Each row is a point on a tangle of strands that fork, close into loops and nearly touch. The rows are in no order.
(in the rows, 128 means zero)
Points whose rows are less than 49 apart are linked; no others are. Some points are linked to none.
vuva: 100; 89; 125; 129; 136; 162; 148; 127; 112; 136; 148; 133; 108; 136; 139
zugi: 122; 81; 97; 110; 155; 164; 148; 125; 98; 128; 158; 138; 68; 144; 157
Kivur: 106; 146; 198; 201; 155; 132; 137; 147; 133; 156; 144; 130; 184; 149; 87
Vili: 132; 131; 108; 100; 101; 108; 121; 142; 159; 96; 101; 128; 117; 102; 132
zimab: 154; 165; 90; 113; 70; 73; 100; 127; 163; 145; 105; 99; 151; 135; 116
mipa: 163; 186; 106; 103; 84; 75; 80; 114; 169; 127; 84; 104; 175; 89; 127
Suba: 97; 123; 178; 176; 145; 139; 146; 149; 122; 154; 144; 121; 167; 137; 111
zuz: 105; 144; 188; 193; 137; 135; 135; 128; 114; 150; 152; 142; 174; 144; 84
Pema: 162; 112; 88; 88; 98; 146; 126; 158; 147; 109; 126; 112; 63; 122; 150
sise: 126; 131; 159; 143; 141; 155; 119; 102; 81; 146; 161; 140; 142; 159; 101
sesar: 114; 97; 106; 105; 117; 127; 157; 155; 165; 104; 104; 116; 93; 109; 160
bubuk: 133; 102; 116; 117; 176; 152; 153; 124; 51; 134; 176; 142; 79; 166; 140
Niba: 129; 177; 123; 116; 104; 88; 79; 92; 177; 108; 77; 136; 186; 73; 114
Mapin: 142; 155; 174; 176; 166; 143; 132; 109; 73; 153; 178; 161; 134; 178; 100
kip: 163; 180; 99; 104; 77; 67; 91; 122; 163; 136; 91; 98; 165; 107; 124
Fero: 116; 134; 113; 102; 105; 110; 116; 133; 156; 101; 108; 135; 135; 114; 119
kasi: 123; 115; 140; 130; 144; 159; 125; 106; 82; 140; 160; 139; 124; 157; 114
kerid: 119; 103; 112; 101; 124; 112; 158; 155; 173; 101; 86; 109; 109; 96; 170
bupa: 101; 76; 120; 125; 149; 167; 162; 137; 118; 143; 149; 122; 94; 136; 162
vulog: 150; 165; 170; 164; 169; 134; 124; 100; 67; 160; 176; 155; 143; 199; 96
zagik: 126; 128; 112; 114; 114; 96; 131; 132; 171; 97; 73; 123; 133; 76; 152
Bino: 120; 132; 123; 121; 121; 98; 128; 119; 183; 107; 60; 120; 154; 69; 159
mides: 105; 145; 129; 125; 119; 93; 113; 105; 173; 111; 74; 140; 179; 78; 135
bis: 128; 92; 105; 109; 155; 163; 135; 117; 88; 130; 160; 140; 85; 150; 143
Soz: 128; 104; 130; 141; 177; 151; 162; 126; 56; 143; 176; 144; 85; 157; 141
zelud: 143; 162; 177; 161; 148; 139; 110; 88; 80; 162; 167; 143; 161; 187; 83
lam: 138; 137; 107; 105; 102; 98; 119; 141; 162; 92; 85; 124; 124; 82; 140
lorok: 106; 143; 199; 181; 170; 138; 141; 170; 139; 149; 142; 115; 186; 141; 102
leg: 152; 128; 93; 89; 100; 134; 109; 143; 151; 121; 125; 114; 98; 142; 129
Vafo: 137; 101; 103; 104; 169; 152; 136; 119; 65; 133; 168; 135; 83; 168; 139
karu: 112; 144; 181; 178; 132; 145; 125; 115; 99; 147; 158; 146; 163; 149; 86
tofe: 113; 162; 129; 124; 111; 91; 95; 93; 174; 109; 76; 144; 188; 73; 121
roz: 164; 123; 94; 86; 84; 125; 125; 168; 150; 100; 112; 105; 79; 103; 149
vazed: 130; 136; 171; 184; 160; 152; 140; 116; 81; 152; 169; 153; 130; 160; 108
nusog: 127; 122; 161; 180; 168; 153; 151; 124; 79; 153; 172; 146; 117; 155; 123
kod: 147; 116; 97; 99; 95; 113; 139; 165; 156; 89; 94; 109; 86; 84; 154
Pemi: 106; 135; 131; 124; 126; 98; 127; 115; 180; 114; 67; 128; 173; 79; 152
Lotez: 125; 148; 177; 159; 134; 148; 114; 98; 91; 149; 160; 143; 159; 160; 84
Tobeg: 161; 167; 83; 120; 44; 64; 106; 121; 149; 150; 102; 92; 144; 121; 124
Dekop: 139; 110; 101; 106; 109; 105; 149; 158; 165; 92; 78; 105; 100; 74; 167
Vutu: 132; 115; 146; 159; 175; 150; 158; 127; 58; 145; 176; 148; 98; 159; 132
tuk: 111; 69; 104; 119; 163; 167; 166; 134; 107; 140; 156; 129; 70; 139; 174
sur: 124; 94; 96; 101; 124; 159; 133; 134; 137; 114; 138; 131; 78; 136; 143
bokud: 133; 127; 102; 109; 117; 133; 93; 108; 129; 150; 136; 113; 141; 173; 101
Bave: 100; 130; 186; 172; 160; 139; 144; 166; 131; 151; 142; 113; 182; 135; 112
buv: 151; 104; 88; 92; 110; 154; 123; 146; 144; 113; 134; 121; 66; 133; 147
Geso: 113; 90; 101; 105; 117; 145; 150; 147; 153; 107; 122; 123; 83; 122; 150
Bekud: 107; 99; 136; 136; 138; 162; 138; 118; 98; 138; 154; 137; 118; 140; 125
dagut: 123; 146; 112; 95; 105; 103; 102; 127; 155; 106; 109; 131; 148; 118; 109
senet: 145; 179; 115; 106; 100; 85; 79; 105; 172; 110; 84; 126; 178; 84; 116

A piece is all that can be reached along the links. How many separate loops has the piece of each point below (a circle has one, a figure eight two, a Y none), and how many tips (points with one link)?
kod -> loops 1, tips 0
Mapin -> loops 1, tips 1
lam -> loops 0, tips 2

A fork is a point with three links, a tip a point with one. Leave the first point through the second and follow the links. Name the first fork or tip that comes.
zuz / Kivur -> Suba
Vutu / nusog -> Lotez
senet / mipa -> Tobeg
